Each row is a point on a landscape with many peaks, with its height.
From any point a climber takes the steepest step (rise divided by distance) to one of its 5 nearest points. It stops when none of these is higher. Distance is the straight distance between rows; heights are no part of it.
k654: [ 43 -39  -9  14 -22  13  14  -7  16  16   8  18 -17  15  18   4  12 -16
  -6  15 -51  -8  25]  h=59.4
k812: [-16  14  16 -24   2 -21 -14  -7  21  -7 -13   2  18   6  -1  15  -9   6
   2  12  29  17   0]  h=36.0
k818: [-16  -2 -39  43  16  30   2  14 -52  34  25 -27   1 -18  -7 -29  28 -10
 -23 -10 -11 -22  -6]  h=37.3
k563: [ -4   0 -31  26   4  24   7   6 -35  30  23  -3  -1  -9 -11 -31  25 -10
 -24 -13 -21 -14  -2]  h=43.9
k447: [  8   4 -33  28   9  25  13 -11 -38  28  23  -3  34  -5  16  -6  24   5
 -11 -15 -31 -30   1]  h=58.9
k143: [-35  22  -9   1  -1 -21 -13  -7  -6  -9  -1 -19  11  -2   8   0   5   4
   6  21  18  20 -15]  h=31.5
k819: [-19  18   1 -34 -23   5 -18 -12  -1  17  28  55 -26  11 -12  -7   8  -9
 -41 -15  -1  15 -13]  h=32.3
k514: [-47  26 -25  11  24  22 -12  11 -38  17  15 -34  23 -15  -7 -15  -1  17
   4 -14  11 -16  -3]  h=46.8
k803: [-11   6 -12   5  15  12  15  12 -15  11   5 -27  18 -11  -8 -13  -1  16
  14   7 -11  -8  11]  h=44.4
k657: [-15   8  15  -7  23   2   4   6   6 -23 -12 -31  14  -1   0   6 -24  25
  29   5  24  -5   4]  h=39.8
k251: [  3 -14 -26  15  -4  16  16  13 -21  22  17 -17  -7   1  -7 -27  23 -16
 -16  10 -27   2   2]  h=45.6
k43: [  0 -18  -3  20   3   9  28  13 -17  -1   4 -31 -20  -4  -4 -19  10   3
  14   9 -16  10   0]  h=64.1
k70: [-20  30  -3 -26  11   6  -9  -6  -4  18   4  18  33   6 -18  -6  -2   9
  -7 -26  -3 -15  -3]  h=43.4
k770: [-33  18  -2  28  -4  -8 -22  10 -14 -43  -5 -49  13 -26   9  11  -1  16
  28  27  29  13 -30]  h=66.5
k773: [ -8   3  16  36  17  11   7  15 -14 -42 -21 -41  -9  -7  22   4 -15  14
  45   9  34   9 -28]  h=32.4
k147: [ 14  -4  27 -49   4 -36 -17 -12  33 -21 -23  19   7   5   0  28 -31  -3
  -1  -4  44  -1  17]  h=37.4
k97: [ 44  -6   5 -29   1  -2  -4 -18  28   9  -5  38  41   8  -3  23 -16  -5
 -20 -16 -18 -36  30]  h=44.2
k200: [ 25 -37  30 -24 -29  -7  -8  14  40  -5   5  39 -70   1  10  17 -12 -20
  -9   9   2  20  19]  h=4.5
k870: [-42  24 -11  -5  11   2  -2   1 -19  11   2 -16  12   1  -2 -12   4   7
   0   0  16   5  -6]  h=37.9
k44: [-26   2 -14  10 -22 -28 -22  -5   2   2   6  -4 -13  -9   1  -5  21 -22
  -9  31  12  40 -25]  h=9.5
k842: [  8  -6  11   8  17   9  15  12   5 -12 -11 -30  21  -6  -6   5 -17  26
  24  -4  -3 -17  17]  h=44.1
k594: [-61  46 -14  14   4  -6 -43  -2 -12 -15   1 -37  39 -19  11   9  -4  13
  16  10  32  -2 -24]  h=47.9
k996: [ -3   4  29   0   9 -16  -1   3  13 -35 -23 -15  -1   6   6  12 -21  13
  26  11  33  13  -4]  h=33.0
k431: [-49  27 -30  21   3 -10 -24  -1 -27  14  12 -20  -9  -5   1 -18  25 -11
 -15   1  25  16 -30]  h=29.3
k249: [ 31  20  -2 -11   8  14  -1 -26  14  21  -2  19  66  13   5  20  -9  15
  -3 -19 -16 -50  13]  h=42.5
k717: [ 17 -12  26  -2  -9 -35  -8   0  21 -35 -25   6 -20  -3   4  22  -2  -5
  12  12  36  32  -8]  h=15.5
k658: [-15   1  -6  15  18  17  11  18 -26 -14   5 -53   5 -17  -2  -7  -8  21
  30   9   0 -10   8]  h=55.6
k559: [  1 -22   8  22 -11  -7  24   4  -7 -11   0 -14 -54   5   4 -20  12 -14
  27  17   1  31 -14]  h=26.5
k860: [ 44 -20  -1 -14 -14   7   3 -17  32  20   1  41  11  14  15  26  -3 -14
 -21  -3 -34 -27  31]  h=48.6
k443: [ -5  -6   9  33  15  14  23  25 -16 -27 -13 -40 -20  -6   9  -7 -11  17
  42   5  16  14 -16]  h=39.7
k366: [  6  13   4 -44 -22  14  -8  -5  13  22  24  64  -7   6 -17   7  -1  -7
 -41 -20 -14   0   1]  h=40.9
k802: [-31  28   7 -24   3  -9  -6  -9   6   6   0   7  21  10  -9   0  -4   4
  -1  -7  14   6  -1]  h=40.8
k478: [ 24 -15  -6   0 -10  11  14  -2  10  17   2  11   6   4   1  -1   7  -6
  -9   2 -35 -11  18]  h=49.3
k599: [ 27 -12  29 -29   4 -41 -17   1  29 -42 -37  25 -10   6   8  25 -36  -8
   4  -9  54   7  -3]  h=63.3
k826: [ 20 -18  13 -27 -12   2   1   5  23   7  -5  24 -19   6 -11  12  -4 -13
 -14  -3 -19   2  21]  h=36.3
k14: [ 58 -35  10  38  11   4  18   2   3 -17 -26 -11  20   0  16   8 -15  16
  23 -10 -14 -34  14]  h=49.7
k422: [ 33 -18  11 -14   3  -4   8   0  21 -11 -22   4  14   9 -11  13 -17   9
   0  -3 -15 -21  24]  h=40.7
k419: [  2  15 -19   4  11  17   4  -1 -12  23   9  -6  42  -6  -2  -2   8  14
  -5 -14 -27 -31   4]  h=52.3
k115: [-17  10 -12  -4   4  12   4   1 -15  24  10  -1   0  -1 -12 -22  12  -5
 -16 -11 -11   3  -2]  h=35.3
k966: [  0 -21   3   6  -9   1  14   2   0   3   7  -6 -43   2  -5 -21   7 -16
   1  18 -16  22   1]  h=36.4
k799: [-50  23  -8  14  20  17  -4   7 -23  -9   4 -53  12 -21  12  -8  -6  21
  26  15  15   1  -8]  h=66.3
k386: [-12 -12 -18  23  10  19  20  15 -34   4  11 -46   4 -21  -4 -18   2  13
  17   8 -14  -7   6]  h=45.2
k797: [ 31 -37  -4  35  -7   9  30  13  -8   2   0 -12 -35  -3  -2 -21  15  -4
  18   8 -36   5   4]  h=49.4
k283: [ 10 -26  22  -1 -18 -13  -5   7  22 -15   1  18 -58   9  10   9  -2 -19
   8  16   9  33  -3]  h=11.8
k201: [-39  47 -11 -16 -10 -19 -33 -20  -6   4  12  32   2   7  -6   2  14  -3
 -24 -12  26  12 -30]  h=35.9
k436: [ 30 -28  18  -2   0  -5  15   7  14  -9 -15  -2 -10   5  -9  -3  -5   2
   4  -6 -15   6  15]  h=44.0
k808: [-18  31  14 -38  17  -2  -9  -6  10   4  -4   1  36   5 -10   8 -17  16
   1 -11  17  -9   2]  h=42.1
k19: [ 80 -52  17  -2   2  -9  -1 -10  25 -16 -29  45   4  13  24  13 -28  -5
  -9 -23  -8 -34  35]  h=21.0
k949: [  3  -5  18 -21 -27 -30 -22 -10  32 -17  -2  23 -35  -1   9  27   8 -22
  -7  27  18  41  -7]  h=0.7
k465: [-23  28   0 -29 -19 -24 -31 -17  17   5   1  31  -4   1   2  13  11 -15
 -19   7  19  27 -15]  h=28.7
k646: [-22   2  -3  12   1 -14   5  -2  -4 -13  -3 -24 -20   0   3  -6   3   2
  16  24  14  23 -14]  h=54.8
k783: [ 17 -29  27  -6  -7  -8  12   6  16 -12 -13   9 -43   7  -3   3  -5  -6
  11   5   0  17   3]  h=27.0
k172: [-26  49  17 -40   6 -19 -36 -18  19   4  -6  25  43   7  -6  24 -15   8
  -2 -16  38   1  -7]  h=40.5
k958: [ 19 -21   4  49  19  23  34  28 -23 -21 -14 -35 -13 -10   2 -12  -7  13
  45  -5  -9  -1  -9]  h=49.5
k222: [-26  -2 -17   3  -1   4   7   6 -10  20  13 -13 -23   1  -5 -22  16 -13
 -12  14  -8  19  -9]  h=29.7
k945: [-45  30 -21   9  11   5  -6   2 -32  20  14  -4  -3   5  -7 -30  18   2
 -23 -21  17   1 -20]  h=35.0
k468: [-53  41 -15   6   3 -16 -29  -5 -15   3   4  -4  14  -2   9  -2  12   2
  -6  -4  27   7 -23]  h=41.9
k428: [ 14   3  29  16  11 -23  -8  13  14 -47 -38 -10   0   6  12  20 -28   1
  31  -1  51  15 -22]  h=25.4
k182: [ 30 -30  14  29  10   7  26  21  -1 -17 -17 -14 -13  -4   0  -7   1  11
  25  -5 -14  -6   7]  h=60.6
k387: [ 25 -13  -8 -16 -22  16   2  -2  17  22  13  41  -6   9  -8   3   6 -18
 -32   2 -35  -4  10]  h=43.3
k16: [-10  -7   6  10 -15 -27  -4  -7   7 -20  -9  -6 -28  -1   3   5  12 -11
  14  25  14  37 -20]  h=23.3
k242: [ 18 -18 -29  29  -7  20  18  -3 -15  31  18  -3   3   3  11 -18  24 -13
 -11   7 -41 -14   6]  h=52.1
k444: [ 15  -4 -16  36  19  30  14   8 -25  -2   2 -47  32 -22  14  -1  -7  22
  30   9 -24 -36  15]  h=45.0
k587: [-18  28   8 -47 -20  -4 -19 -24  13  12  18  57 -16   7  -7  12   2  -9
 -35 -18  13  14 -10]  h=35.4
k629: [  3   6  20 -46   0  -5  -1  -6  26   1  -8  25   6   6 -15  18 -12  -9
 -15  -9   4   2  18]  h=38.0
k155: [-11  15 -11 -21 -11   9  -7 -10  -8  20  28  36 -11  14 -19 -19  10  -6
 -37 -21 -16   1  -6]  h=33.2
k421: [ 18   0 -24  10 -11  26   9 -26 -14  29  23  33  25  11  10  -4  16  -1
 -29 -16 -35 -26  -4]  h=50.6
k852: [ 10  -3  -2   5   9   4  13   7   7  11   1 -14  24  -3  -6   1  -2   8
   3  -1 -26 -20  22]  h=46.5
k769: [ -6   1   8  33 -14 -27 -12  12   2 -45 -18 -22 -10 -11   2  13   7  -1
  25  27  29  37 -31]  h=22.4
k567: [ 55 -47  11  14 -12   1  12  -1  18  -1 -14  16 -13   7  10  11  -6  -2
  -1  -5 -36 -17  22]  h=48.3
k82: [ 12 -13  -4  18   5   7  22  15  -4  -1  -4 -25   9  -5  -7 -10  -3  13
  15   8 -20 -10  10]  h=48.9
k324: [-19   3   0 -20 -15  -6  -4 -11  10  17   4  11 -30  11   0  -1   5 -19
 -15  15   5  26  -4]  h=15.4
k405: [ 53 -35  24 -25  -5 -10  -1  14  32 -19 -22  35 -20   2  -3  14 -26  -8
 -10 -18   3  -9  27]  h=26.2
k296: [ -6  27 -27  20  24  34 -10   0 -30  16  17 -27  55 -18   7   0  -2  19
  11 -14 -20 -44   2]  h=51.1
k624: [  0   8 -30  17  -8  16   0  -7 -24  23  29  17   5   3 -12 -30  21  -9
 -39 -22 -23 -23 -13]  h=42.0
k265: [-31  -4 -11  32   7  -7   7   3 -24 -12   4 -43 -25 -12  12 -13  15   0
  19  31  20  30 -23]  h=28.3
k613: [ 14  16  -3 -25  -9  15  -3 -17   0  16  13  46  34   5 -13   8   3   3
 -27 -26 -23 -26   3]  h=45.9
k662: [ 43 -17   7  -1  10  -6  12  -7  20  -3 -18  -1  35   9   9  14 -17   7
   2  -5 -13 -39  31]  h=44.3
k309: [ -5   9  15 -28  11  -1   7  -2   8   7  -6  -1  12   4 -12   1  -9   5
   1  -4   4  -4  12]  h=39.4
k289: [ 23 -23  29 -43 -14 -23 -12  -1  40 -16  -6  37 -46   4  10  29 -13 -19
 -11   2  23  17  16]  h=14.6
k751: [  5 -26 -14  36  -3  13  33  17 -25   4  13 -36 -30 -12  -6 -33  18  -7
  13  13 -23  10  -2]  h=50.7
k709: [-13  37  19 -59  13  -9 -23 -17  19   9  -2  36  34  11 -21  19 -17  10
 -10 -30  21 -11  10]  h=41.0
k4: [-33  19 -16  -6 -14 -12 -19 -11  -9   9  12   9 -20   7  -1 -10  18 -21
 -23   8  16  26 -23]  h=22.0

Where does a climber stop that starts at each point below?
k812: k447
k283: k43
k629: k447
k172: k447
k309: k447

Call two points neighbours if one is among the 5 nearest of the other. Go from one point of each pair to the other, from neighbour to neighbour, staying as high as possible. Name the lowest point that can't be avoided.
k599, k447: k147
k654, k43: k567
k447, k654: k242
